Points, in no order, along strands that fork and pass close to each other.
In the rows, zero is written as 100.
Points whose rows are less than 68.8 apart are linked; no others are. Some points are linked to none.
zigus: [ 87  90 138 102 102 112 118 105  97  96  76 139  72 108 125 112 103 127
  96  98  97 106 107]
vipe: [ 94 122 117  86  97 111 126 112 101 107 103 126  93  92 118 104 114 108
 111  97 132  78 115]
dig: [117 124 114 112  75 115  70  84  89  80 115  88  62 109  95  61  68 103
  72  78  92 113 104]
vituv: [ 85  94  62 110 127  85  85  83 110 101 110  65 133 131  87  91  77  85
 102  63 106 109  73]
kur: [102 121  58  82 100  87  71  96  99 111 107  75 129 112  81  98  90  65
  97  97  98  76  91]
tozo: [104 109  71 127 114 109  93 111 105 124 124  91  88 133 102  49  89 135
 124  68 110  98  68]
mebid: [123  91  91  76  93  98 102 119 116  80 115 106  85 104  75  90  84  94
  83 130  51 127 154]
gemib: [108  70  52 104 134  62  69 111 118 109 102  95 135 109  82 116  79  80
 113  97  62  63 117]
fada: [120  51 108  78 115  98 113 100 111 115  95 121 123  98  85 157 112 113
 102 134  73  93 130]
ludep: [110  78  93 120 126  96 113 104 109 129  78 121 127 121 116 140 108 108
 134 123  77  73  90]
nas: [ 97 100 116  84 108  89  91 126  79  92  94  96 115  78  75 104 102 117
 117  95 112  77  55]
feza: [ 99 105 105 119  76 108  84  85  91 104  87  84  93 130 107  76  94  97
  95  59 111 116  42]
suses: [104  77  82  90 145  64  72 131  83  87 122  89 116  83  54 112  97  97
 109 112 102  61  84]
Fupi: [118  67  74  92 133  81 108 131 109 102 115 104 116  98  68 121 119 113
 105 143  56  76 130]
mep: [ 93 103 103  97 131  88 114  99 102  99 115 106 146 103 100 138 101  76
 115  97 117  74 108]
Fodo: [117 100  90  89 104  96 119 132 116 102 104 114 107 114  97 101 106 124
 116 132  31  98 133]
zirez: [ 85  97 144 100  74 106  98 110  84  58  97  90  50  69 101  82 110  98
  65  84 126 106 119]
Bal: [100 134 130  96  79 125 131 112 104  95 107 120  85  88 128  92 101 113
 113  97 109  91 137]
zor: [100  92  84  96 111 101  87  98 101  94  93 107  78 132  88  98  85  84
  69 101  87  99 103]
Rugaf: [100 126 115 150 109 121 112  97  92 103 125 127  51 116 132  64 102 140
  99  82 120 111 102]
zamur: [132  99 125 101  71 117 106 102 101  78 114 112  47  83  90  89 101  98
  72 131  85 117 160]
ginev: [ 83 117 140  99 102 105 113 123  82  78 114 123  51  86 115  77 114 136
  92  91 121 105 111]
namev: [111 133 112  92  79 112 120 119  98  89  98 103  96 117 113  89 112  97
 100 110  59  91 109]
Tos: [115  92 101 133  90 129 124 112  93 107  80 113  65 101 102  91 120 106
  85 127 116  88  88]
Rete: [105  73 105 125 138  76  93 123  82 111 102 116 138  90  88 132 108 119
 133 120  76  64  63]
lini: [108  92 119  73  84 105  82 111 103  79  87 104  75  91  80  94  69 117
  92 107  71 113 111]
rog: [ 95 112  73  92  85 110  71  60 109 115  74  73 123  86 101 108  67  78
 110 101 116 108  82]
pofak: [ 88  98  89 104 121  88 104 115  86 126 144 109 102 117  92  66 127 134
 122  65 154 107  46]
dasis: [ 89 100  98  99 135  99 109 128  96  71 119 100  66 106  81  76  96 130
  89 106 111 104 102]
tino: [109  92  96  69  92  88  85  77  94  98  93  84 141  71  80 139 111  67
  89 136  79  92 117]
noz: [ 98 127 129 104  78 120 137 104 104  82 107 104  84  91 127  94 115  86
  87  99 104  94 150]
Giton: [ 67 101 135 119  54 109 107  83  93  77  66  70  94  64 126  94 109  78
  74  72 107 122 104]
nasoz: [125  74  83  99 101 101  94 117  99 119  77  98 114  89  71 121 103 112
 115 134  81  69  83]
ves: [107 123  99 141 118 120 114 103 103 103 117 128  55 131 123  72  95 130
  99 100  92 101 110]
misa: [103 114  65  83  91  99  71  79 112  97 101  95  87 121  90  93  70  67
  72 108  82 108 127]
kuzo: [ 74 100 110  94 142  82  97 126  81 102 109 128  80  89 102  95 113 157
 117  98 122 101  67]
dusa: [ 85 115 102  81 115  94 107 102  90 100 129 109  99 125 100  96 114  87
  86  71 145  83  96]
fogom: [ 84 117 123 148 104 111 119 100  83 110 134 126  59 116 138  54 127 137
 100  61 140 122  76]
ginal: [ 88 115 130  73  86 104  95 108  88  92 112  90  97  90  99  78  92 123
 107  61 140 101  78]
Lizi: [109  92 110 106  80 124 109 104  99 100  67  85 105  70  86 103  90 109
 109 110 107  99  76]
kul: [125 119 134 132  47 124  86  73  90  77  94  95  57  75 109  84  94  83
  67 103  89 109 134]
Dasod: [104 128 106  80  74 112  81  93  89  80 114  87  73 101  94  72  88  86
  73  83 109 104 107]
zato: [107 123 101 131  87 126 119  65 113  83  94  80  87 120 122  93  92  67
  75 102  85 118 129]
gador: [ 90  77  97 101 114  76  79  91  88 114 113 105 127 111  80 112  96  89
 108  63 150  95  39]
mapu: [112  91  59  68  88  91  59  92 116 103  92 103  87 105  80  99  68  73
  82 121  73 109 133]
Bif: [ 98 115 138 122  93 112 102 124  74  88 104 128  30  76 119  75 121 147
  95 109 110 103 105]
lofut: [105  92  75 104 111  87  72 102 108 129  85 100 125 122  97 115  77  92
 129  85  97  73  67]
tila: [100  64  98  91 122  84  85  89 108 108  78 112 127 118  91 151  84  82
 102 110  75  91 106]
Zop: [ 97 132  84  90 112  99  94 127  86 122 124 124  72 114 108  70 115 134
 114 101 114  78  81]
netaz: [121 132 112  87  43 115  84  64 110  87  92  91  97  86 119  96  79  69
  88 120  59 135 147]
babav: [100 109  98 138  92 106 124  95 105 127 119 108  93 142 128  73 125  99
 119  56 145 118  44]
Dupu: [ 91 111  69 102 135  88  91 131  90 126 111 133  75 114 106  86 114 139
 116 115  95  77  83]
Vef: [ 94  99  78 103 118  96 101 102  97  84  99  62 126  82  65  95  89  89
  92 102 106  98  79]
pusu: [102  73 100 125 136  70  75 117  80 105 114 106 150  96  82 129  95  95
 126  98  85  59  60]
gor: [ 78 105 133 145  42 117  97  63  98  87  69  74  77  68 146  96 103  67
  75  77 111 122 123]
nuku: [ 84 109 123  73 117  85  91 117  93 105 100 129 109 111 111 113  95 131
 125  80  96  85  77]
gupu: [ 80 100 117  71  94  87  96  87  86  83  93  84 125  60  91 128 115  70
  82 101 125  93 106]
tata: [ 92  97 124 113  99 119  93  72 108  90  87 104  78 121 117  96  61 107
  91  62 115 125  97]
didun: [ 95 105 136  79  80 104 107 120  86  52 102  81  63  66  87  83 113 101
  75 108 103 106 123]
Lep: [ 95 118 126  74  95 105  91 109 103  99  97 120  90 112 114  96  74 128
 118  80  92 101 104]
modir: [144  93  85  73  49 114  98  91 121 112 104 101  98  99  93 108  98  76
  86 147  53 131 156]
nerit: [150  83  82  59  63 104 100 124 118 120 112 113  96  95  75 107 106  96
 101 153  59 110 153]
Muroz: [101  95  82  56 123  72  86 127 114  85 127 102 120  88  63 113  82  91
 105 116  85  87 140]
bola: [103  98 126 129  82 128  95  61 108  90  76 100  71 102 123 104  63  92
  85  84 111 127 120]
toko: [113  94  83  69 106  85  80 139 112  85 119 118  64 112  73  82  79 105
  91 122  68 106 138]
gar: [ 86 100  74  96 147  60  83 124 111 114 124 121 130 131 108 110  91 111
 131  77  64  65 108]
Vafes: [103  96  76 103  97 104  78  83 107 121  76  90 116 110  97 109  74  83
 112  90 120  95  69]
peze: [100  74 113  91 137  97 130 123  98 102 106 117 108  70  86 131 124 142
 120 141  98  86 119]
gazan: [ 91 109 114 129  95 102 122  91 100 100  79 101  99 140 134 109 119  72
  97  79 108 101  66]
Kab: [ 81  96 139 115  69 123 117  89 102  79  71  80  96  62 117  95  90  99
  93  77 119 118 109]
samu: [125 111  72  90  86 104  85 114 120 122  98 127  78 136 110  94  81  93
 113 113  63  82 129]
morep: [ 87  98 123  96 110  80 101 108  80  87 102  90 141  73  82 122 108  90
 109  87 124  79  59]
Zoni: [101  90  94  90 140  95 122 135  96 102 107 121  84  74  89 108 123 155
 121 148  86  95 118]
kar: [118  99 118 106  79 123  99  91 114 105  69 115  83 120 119 112  74 103
 110 107  72 110 118]
Kame: [ 90 103  63 133 140  79 100 118  94 143 121 121 108 131 111  81 122 130
 134  85 116  95  40]
Bogid: [ 93 108 132  65  91  97 109 133  88  64 102  90  82  67  83  94 110 117
 101 107 110  93 103]
tid: [ 91  92 102 118 132  89 120 126  81 109  89 131  97 108 107 112 134 132
 107 128  78  84  72]
dupuv: [107 103  97 123  95 114 111 119  87 115  87 121  66 100 102  84 119 118
 102 116 127  83  65]
Bogan: [125  79  79 111 111  93  99 102  98 119  88  91 140  98  76 136 112  80
 111 135  73  65  89]
bap: [120 101 125 116  57 120 106  90  92  76 103 100  50  73 102  91 115  79
  54 122 101 108 155]
gogok: [115  95 107 105  91 124 141  96 109 108  81 101 113  96 112 122 121  94
 103 125  97  87 122]
Mupan: [ 92 118  59  81  95  94  64  56 112 113  87  72 137  82 101 109  69  69
 107 118  99 107 103]
kopom: [ 96 113  99  97 106 104 100 121  82 115 136 100  78 104  93  53 124 136
 114  74 154 101  57]
zure: [108 110 101 146 103 122 113  93 103  98  94 104  70 141 121  82  91 104
  91  88  94 109  90]
Siv: [ 97  88  93 129 107  97 118 105  99 123  96 121 104 105  98 104 113  98
 117  87 151  97  38]
Bam: [ 98  95  60 106 125  91  80 130  99 121 120  96  89 119  82  57  93 139
 117  79 108  83  65]
sop: [102  94  91  72 131  89 114 143 106  98 122 130  75  85  88  97 109 148
 117 147  67 106 142]
nilu: [111  89 106  60  75  89  97  85  90  87  92  77 129  62  78 130 134  76
  74 142  73 104 124]
manof: [ 96  90  88  93  86 117  77  57 104 101  63  82 100  71  92 109  67  86
  85 114 117 123 100]
degi: [ 64 125  98 126  58 107  79  31  99  95  79  72  94  71 150  84 108  60
  76  97 133 130 109]
Nup: [102 115 104 121  84 122  87  59 102 106 121  67  96 127 111  60  76  96
  96  44 135 136  83]
Gim: [101 134  97  96  71 107  77  63 106 114  82  77 108 130 131 101  88  61
 102  79 104 106  80]
Tivin: [ 79  97 112 118 123  89 136 131  85  91 109 118  82  83  99  95 148 115
  95 107 147  91  69]
nemot: [103 132  96  69  80 107  76  96  86  98 127  80  86 114  89  65  96  84
  81  71 127  95  95]
lobiv: [100  80  52 113 131  75  69 126 102 127 112  99 105 115  78  76  94 120
 122  81 110  71  57]
vomi: [100 107  85 130 112  91 114  99 101 118  98 100 114 150 115 105 117  77
 110  83 107  90  47]
pufir: [109 101 131  79  88 110 137 128  96  79 112 115  67  78 101  99 137 116
  87 134  92 101 150]
kal: [102  83  57 119 123  75  69 109 109 131  99  92 123 134  95  95  84  99
 128  67  96  74  55]
rir: [ 83  80 109  97 103  90  94  80  96 116 105 105 113 116  98 110 100  88
 101  49 162 114  51]
zuzo: [105  92  97  97 114 104 129 122  91  78 104  90  82  88  75  97 129  95
  77 132 106  90 112]
Liv: [ 86 104 121 100 117  88 101 105  99 107  91 112 124 131 120 116  90 117
 131  71  89  95  68]
miman: [ 78 111  97 130 141  88 126 119  83 121  98 134 112 106 127 112 134 134
 127 115  90  92  63]
zef: [ 81 118 111  97 116  99 125 113  94 106 114 133  96 114 127 106 125 108
 106  86 137  82  97]
Ligif: [ 99 105  73  88 103 106  93  89 100  79  94  59 108  67  67  89  87  85
  81 121 108 107 101]
vod: [ 84  97  79 113 114  92  99  72  95 101  96  87 115 124  97 110 105  53
  71  90 128 107  79]
bef: [112  94 115 121  56 132 122  82  98  92  63  68  98  71 110 102 123  87
  78 124  78 114 113]
budoz: [ 79 108 146 101  94 103 109 111  85  67 113 107  61 100 114  77 108 114
  74  64 125 111 106]
guz: [ 91 106 136 122  92 120 105  85 104  98 101 102  85 118 130  80  78 123
 111  43 128 125  81]
dosod: [103 113  88 110 111 105  88 110 106  92 119  94  82 131  94  60  67 123
  97  76  73 106 105]
nefed: [ 85 104 127 111 108 107 102  88 101 111 115 119  86 141 132  82  93 125
 113  42 133 124  76]
gika: [ 76 109 108 131 131  80 129 114  87 115 111 131 114 115 130 104 139 124
 122  85 115 104  42]
mado: [107  97  88  90 112 110 101 117 110 112  96 119  88  95  91 100  83 125
 117 119 101  84 108]
farob: [130  88 114  96  46 132 114  70 113  93  80  68 104  65 103 107 111 100
  78 135  63 133 142]
gam: [117  78  91 112  98 116 108 109  97 110  69  89 105  84  74 109  99 109
 106 127 101  89  71]
dirim: [ 95 102 125 147  90 112 111  94  87 100 131 100  71 120 113  47 116 127
  95  48 140 131  61]
Lin: [ 93  74  60  99 140  70  69 101 109 104 110  85 135 107  71 115  76  77
 103  89  89  75 102]
Bote: [ 84  91 118 104 119  91 133 124  83  76 102 100  99  83  90 109 137  92
  83 106 131  84  92]
Popus: [119  69 124  71  95 106 118 113 107 106  90 129  91  97  94 130 119 125
  96 136  73 102 133]
moto: [ 95  95  97 123 121  93 117 121  87  96  87 106 103 126  97  94 118 115
  99 108  74  93  62]
rin: [ 92 118 109 122  71 115  97  58  95 104 122  58 107 112 118  57 105  80
  90  41 148 138  74]
Nuv: [116  85 110  71  65 106 115  96  93  83  92  72  99  61  83 112 140  84
  65 143  79 109 131]
peboz: [129 111 100  90  71 131 107  98 116 103  96 101  85  75  92  94  73 101
 108 126 100 103 141]
gapof: [ 75 107 111  71  84  95  98  73  94  78  92  82 109  61 101 114 110  66
  68 105 123 111 129]
Liko: [ 82  97 116 143  67  99 135  84 112 104 100  86 107 106 127  84 124  71
 107  41 147 131  46]
bek: [ 99 128  92  84 110  97  94 126 108 117 118 148  75 118 122  86  90 136
 123 108  74  93 127]
Gez: [ 89  76  98  88 129  71  66 103  88 110 109 110 126 110  77 119  85  97
 106  71 127  83  57]
Lefil: [111  68  66  72 116  68  73 138 125 110 101 125 104  95  79 103  75 117
 126 112  58  79 133]
rira: [ 97  74 140  91 102 110 124 116  95  91  77 133  73  87 110 118 123 137
  96 122  90 105 115]
Fatob: [ 96 104  96 102 107  82  84  71  85  96  98  73 163  68  88 138 104  56
 102 111 111  83  76]
subon: [ 93 114 121  67  93  97  93 120  87  78 103  85  97  79  78  89  97 112
 101  85 120  93  83]
nagon: [ 94  64 127  87 111 104 125  94 101  90  82 100 125  66  90 145 110 101
  98 113 116  99 118]
Ris: [ 78 132  87  80  87  97  82  60  96  82  96  66 119 102 108  89  88  65
  77  89  97 122 102]
zaruv: [ 88  98 120 123  87 101 113 104  85  94 119  88  91 113 102  53 118 121
  98  46 133 129  44]
Buku: [107  83  95  84 119  75  75 113  78  87 107  84 125  76  57 126 106  82
  97 125  97  68  85]
poz: [ 87 102 102 101 105  95 105 101  91  94 124  67 120 113  84  65 102 109
 103  53 132 117  49]
Sazi: [121  97  79  55  86 104  80 103 110 103  98  91 101  67  62 111  82  87
 102 137 105  94 129]
Meget: [107 118 115 121  79 128 105  90  97 103 104 107  65 100 116  79  92  98
  92  81 141  94 107]
kagu: [105  71  84 130 118  97 111  87  98 109  85  87 139  78  77 134 106  72
 100 120 129  91  64]
Fov: [ 83  79  66  98 140  71  69  95 109 100 107  85 124 128  82 107  73  85
  93  69  94  94  91]
nog: [113  89  70 111 106 115 105  76 126 109  73  74 121 114 101 116  76  83
 107 121  66 111 116]
tove: [ 90  72 100 110 128 100 108  94 102 103  84 123  98 112  96 125  92  98
  93  96 130  98  89]
Dar: [115  89 113 123  81 134 104  71 114  98  63  96  80 103 112 110  72  97
  93 110  82 123 115]
Dudu: [ 75  77 126 120 102  88 139 108  92  79  86  90 123  65 100 124 129  84
  91  90 134  99  82]
funuv: [ 93  95  72 125 126  89 108 100  96 105 107  97 107 138  89  96 108  79
  82  89 116  93  62]
vaku: [126  87  74  73  70 102  90  67 121 113  87  81 125  98  96 127 102  72
  90 149  46 126 141]
purol: [116  86  75  85 102 101 115 103 119  82 110  86 106 104  71 101  95  84
  78 137  52 119 149]
nezos: [100 104  77 129 113 109 101  93 111 119 118  82 104 148 106  65  81 115
 119  56 113 115  69]
nosev: [ 90 112  99  64 128  73  98 134  99  84 127 110 113 104  77 103 105 103
 104 102  83  75 112]
Golen: [100  82 109  64  98  94  82  98 107  80  79  91 110  85  74 114  72 103
  92 112  64 118 111]
sidif: [113  87 113  77 114  81 100 128  84  87 109  91 132  67  61 128 118 104
 115 134  77  67  97]
nedot: [128 103  83  79  79 125 113 100 114 109  95  84 106  64  76 106  95  95
 105 141 104  90 133]
zeg: [ 97 106  90  94 131  89 123 128 115 108 110 123 117 116 111 110 102 124
 126 120  48  91 128]
mozi: [133 104  67  64  76  92  91 126 119 114 109 107 114 101  77 103  97  79
 111 136  56  87 139]
daro: [106  93  62  73  97  85  63  72 108 113  88  81 137  80  81 125  83  69
 100 132  78  98 114]
nidi: [104 127  81  75  95 101  76 108  91 107 136  81 100 126  86  55  94 103
 102  64 115  88  91]
mudal: [ 88 101  85 101 118  89  94 101  95  89 110  64 128 109  74  80  88 101
  98  71 108 106  59]
guke: [ 94  93  67 100 150  69  89 141  91 116 118 125  99 101  89 101 117 129
 122 121  83  62  93]
sulas: [107  96 100  92  93 110 127 106  90  78  97  74  95  67  77 106 137  78
  69 136 113  92 119]
ziz: [ 96 104  79  63 108  76  64 123 112 101 113  99 107 113  84  83  62 119
 120  70  81  88 103]
kanom: [ 86  69 112 111  82 104 114  59  99  97  56  79 126  76 116 141 128  67
  72 115 107 118 104]
tef: [ 87  94  79 116 138  77 106 112  91 122 140 109 121 127  91  87 120 115
 122  67 139  90  47]
zila: [103 116  80 114 101 119  84  73 113 112 113  73  96 135 108  70  63  95
 103  60 114 118  93]
ponop: [107 104  83  90  68 124 105  60 105  95  89  71 101  53  97 103 112  73
  72 142 108 119 147]
vum: [105 104  87 112 115  81  82  82  91 111 100  73 168  92  93 136  94  59
 121 104  93  77  71]
rebit: [110  78 106  63  83 104  94  86 116  87  83  84 117  74  77 120  79  99
  91 128  60 132 136]
vizi: [135  83 118  62  52 116 121 113 104  95 101  92  91  64  84 114 134 101
  86 146  81 107 142]
zudep: [ 93  78 129  85 126  98 127 116 101  92  96 118 116  68  92 134 109 126
 116 118 112  89 117]
fonas: [102 124 115 129 103 127 131 114 100 110  92 123  77  87 130  84 106 150
 125 116  96 102 104]
sug: [116  88 124  73  60 119 109  80 113  86  80  83 109  69  95 113  89 101
  90 122  62 134 144]
zub: [ 85  98 115 110 113  83  98 100 102 119 106 102 137 130 113 104  97 114
 140  49 113 105  39]
fubo: [105  90  82  61 108  73  57 132 109 109 100 119  91 103  77  96  68 114
 118  95  80  75 108]
lol: [ 93  95 108 117  97 101 102 110  90  93  78  96  98 115  96  89  99 112
  98  84  97 104  43]
gul: [106 103  98 107 101 109  67  97  98  92 112  97  65 134  92  63  60 120
  87  66  86 112  93]
bogo: [ 91 108 125 122  86 109 135  97 105 105  71 103 110 116 140 123 126  78
 108  89 110  92  84]
Sek: [100  77 121  87  80 116 111  82 102  89  77 108  84  86 103 124 107  83
  65 115 104 115 140]
Dafe: [115  82  77  87 122 101 119 123 108  87 108  88  98  92  63 101 110 106
  91 143  76  95 131]
rupag: [ 93 115 104  95 102 110 116  89 108  91  96  90 114 103 105 105  86  88
  96  87 110 103 111]
lak: [111 100 127 102  82 123  98 109  98  86  80  99  73  79  92  85  76 127
 100 103  97 109  98]
zezol: [106 109  78  93 111  98  94 126 115  89 118 109  75 120  88  71  71 117
 100  98  68  98 129]
vuriv: [ 87  63 119 119 100 103 133  83  98  90  67  83 129  71 101 140 126  78
  80 110 118 109 100]
kav: [ 98  95  74 107 145  59  83 134 109 115 117 113 142 105 105 112  90 120
 149  94  55  54 105]
zar: [ 85  97 120 130  85  94 126  83 109 117 104 102 109 134 135  98 122  85
 120  42 145 126  40]
botub: [115  57  95  73 110  80  88  98 111 106  96 110 134 108  79 150 100  87
  98 126  46  97 131]
Vupep: [105 103  69  82  89 111  99  74 103  81 100  66  98  65  77  94 103  74
  67 150  97 119 136]
botu: [ 82 101 137 114  80 120 127 112  99  93  84 100  86  62 117  89 100 118
 111  75 148 104  90]
bafa: [104 104  90  89 121  88 110  98 114 111 109 104 149 107  99 140  92  74
 123 108  89  72 127]
tipuv: [102 136 100 106 103 113  99 118  82 114 135 113  59 107 112  52 120 141
 112  86 134  90  82]
kugip: [ 99  94  97 130  95 110 117 115  93 117  93 120  77  98 103  83 115 118
 109  93 148 102  44]
Tuf: [ 90 122 129  75  96 101  88 113  89  90 119 111  81 113 106  72  83 139
 109  60 108 106  89]
Dofa: [104 133  85  93 106 101  75 124  95 120 127 129  60 120 118  56  91 149
 121  91  81  93 104]
Dab: [101  81  80  96 119  90  86 100 107 101  83 108 103 132  88 119  87  85
  87 107  72  90 103]
bufar: [109 102  85  87  77 111  98  47 118 104  78  78 121 102 123 130 103  60
  89 140  61 134 142]
mip: [102  98  99  89 121  98 126 104 121 101  99 107 128 117 106 131  91  97
 118 111  70  92 134]
vup: [106  86 100 106 127  75  71 101  86 104 112  94 162  93  84 139  84  75
 125 102  76  59  85]
nife: [105  94  89  82  77 118  68  53 108 100  76  94  82  72  94 105  66  83
  76 125 110 127 129]
Selim: [110 110 126 110  53 123 113  84  97  88  63  82  96  95 123 106 119  79
  83 108  69 108 107]
sufa: [131 106 114 129  79 135 122 108  95  97  92 112  56  90 104  82 111 120
  91 130  97  92 122]
zag: [ 82  92  63  92 159  51  66 145  92 114 122 127  94  87  95  94 110 152
 130 108  73  73  96]
Sepig: [ 81 105  81  99 150  76 101 116 108 113 124 125 117 138 112 104  94 117
 124  78  97  80 101]
vak: [ 78 109 101 106 134  97 103 104  95 116 124 129  82 135 126  80  97 145
 116  66 115 113  85]
mam: [ 82  99 114  93 100  79  90  82  77  84  97  76 149  61  86 128 111  64
  90  93 127  90  70]
bil: [ 85 113  84 125  76 113  93  49  95  98  79  77  88  92 121  92 108  53
  61 104 130 121 100]
Vor: [ 94 114 105 100  83 102  93  57 106 106  64  81 119 114 135 131 101  54
 100  97 101 107  88]
Kizil: [ 88 114  98  67 130  76  91 122  88  96 139 102 113 111  82  92 107 106
 103  79 122  74  93]
kavef: [ 88 126 109 138  97 109 127 105  93 117 113 125  81 133 146  76 131 115
 113  73 129 106  67]
zaz: [ 94 106  75  75 115  87  70 107 104 110 131  78 112 134  85  66  78 111
 111  52 102  92  93]
nite: [ 85  95 133 144  88 121 135  94 106  89  84 110  74 102 136 100 112  93
  84  76 124 111 117]
Taka: [ 72 101 115  93  86 101  93  80  88  79 110  82  81  86 100  84 106  78
  61  59 160 117  98]
ver: [115 128  96  82  59 111  74  67 116 104  79  88 103 112 121 108  68  67
 104 110  61 119 124]
vadi: [132 123 112  98  62 125 103 101 110  94 115 115  71  91  98  87  81  92
  93 119  85 108 153]
bolas: [112 140 109  90  62 114  81  73 107 101  87  90  93 120 129  97  79  69
 102  85  84 107 109]
semun: [ 69  87 127 119  88  89 126  96  94  86  86  89 117  81 112 112 116  76
  90  63 138 111  67]
Noso: [ 95 101  74  69 140  70  90 149 112 109 125 141  77  87  97  93  98 149
 131 132  61 101 140]
bifu: [119  56  58  88 118  61  74 127 128 113  98 113 122 102  81 119  85  97
 120 114  42  71 139]
dakim: [119 105 131 124  87 123 115 118  90  84 101 123  43  83 109  78 111 142
  92 128  83 105 124]
kugo: [119  96 127  75  84 111 114 121 113 103 104 140  76  89 107 107  95 131
 110 132  70 115 151]
Zoz: [102 103  77  46 103  82  71 110 112  97 115  96 115  81  68 109  68  81
 105 109 101  93 134]
Novub: [101 112 120 115  64 116 102  91  85  86  73  90  80 106 117  90 108  82
  75  89  93 103  81]
vap: [ 68 105  83 103 158  71  96 115  95 123 127 131 107 133 122  96 106 142
 126  70 100 100  84]
deg: [ 77 100 104 128 137  69 127 112  88 113 135 122 131 120 110  98 139 113
 123  68 130 101  38]
tep: [ 79 125 121 108  48 111  79  46  95  83  85  78  83  61 135  90  95  69
  69  92 113 127 139]
fisa: [ 87  98  96 109 149  78 111 108  99 106 125 119 136 122 103 124 101  96
 119  85 120  74  93]
ter: [ 96 112 120 127  65 116  92  77  89  93  84  82  83 116 122  79  99  82
  81  63 113 119  69]
fol: [ 66 112 115  89  83 101  95  69  93  74 101  83  91  82 114  94 102  67
  57  74 142 120 123]
nefu: [135  78  92  68  88  93 111 138 119 120 112 123 106  96  83 109 112 127
 119 149  38 105 144]
zelo: [ 95 115  91 136  94 122 113  59 120 103  86  63 110 110 125  97  79  71
 107  80 128 130  83]
faru: [113 103 109 107  85 114 104  99 105 115  63 111  98 124 121 116  90 101
 125 104  80  90  82]
memev: [121 117  66  75  84  95  84 121 113 119 100 113 101 121  92  97  85  85
 117 117  68  73 120]
vigud: [127 134 122 134  57 116  76  67  90  80 102  86  64  96 107  75  73  89
  75  90  84 116 122]
Kebag: [ 73  94 116 101  86  95 103  79  94  94 104  88 104  95 106  93 106  82
  83  50 161 119  66]
rig: [113 109 115  91 100 108 106 121 107 102 111 148  64 107 115  93  90 137
 110 124  59 111 142]
tumis: [ 89  96  73 112 105 108  98  62  97  91  82  81  99 103  97 103 102  58
  57 116 116 115  99]
togev: [ 97  83  89 138 101  95 124  88 106 108  88 100 124  97  93 117 110  72
 106  91 142 104  43]
ler: [102  94 101  94  79 107 103  51 108 105  63  81 129  93 124 142 118  61
  87 125  87 114 115]
fanu: [114 124 105 144  93 127 123  85 109  91  90  88  84 132 127  87  94  81
  92  98  84 108 107]
raton: [100 103  81  85  56 115  86  38 105 106  74  78 107  55 114 110 113  73
  77 150  99 125 133]
Vel: [ 95 124 112  91  50 112  81  46 102  79  91  84  92  56 124  93  88  72
  73 119  87 140 155]
nonip: [106  79  64 110 146  78 102 133 100 118 108 123 102 104  85 110 125 123
 114 141  67  65 107]
degiz: [108  80 119  97 137  77  92 129  78 102 114 119 135  72  79 136 116 121
 128 132  75  60  90]

A fork is a point with three links. Follow the links from the first point to the second and name the forks in between, in order.
zato, gemib => fogom > mudal
poz, zar => fogom
vak, Gim => Sepig > nerit > ler
mebid, nilu => Dafe > zuzo > Nuv
vum, sulas => mam > Kebag > Dudu > Bote > zuzo
gul, peboz => dig
tid, Dupu => tef > Zop
Kame, ter => tef
guke, subon => Dafe > zuzo > Bote > Dudu > Kebag > mam

A fork is a point with three links, a tip a point with one. Leave the first point through the second and follow the links. Name the first fork or tip that comes.
vup, pusu => suses
vomi, funuv => tep
vigud, kul => noz
rin, Nup => rog
vak, nefed => faru
Noso, sop => vuriv
bil, tumis => bogo
fubo, Lefil => mudal
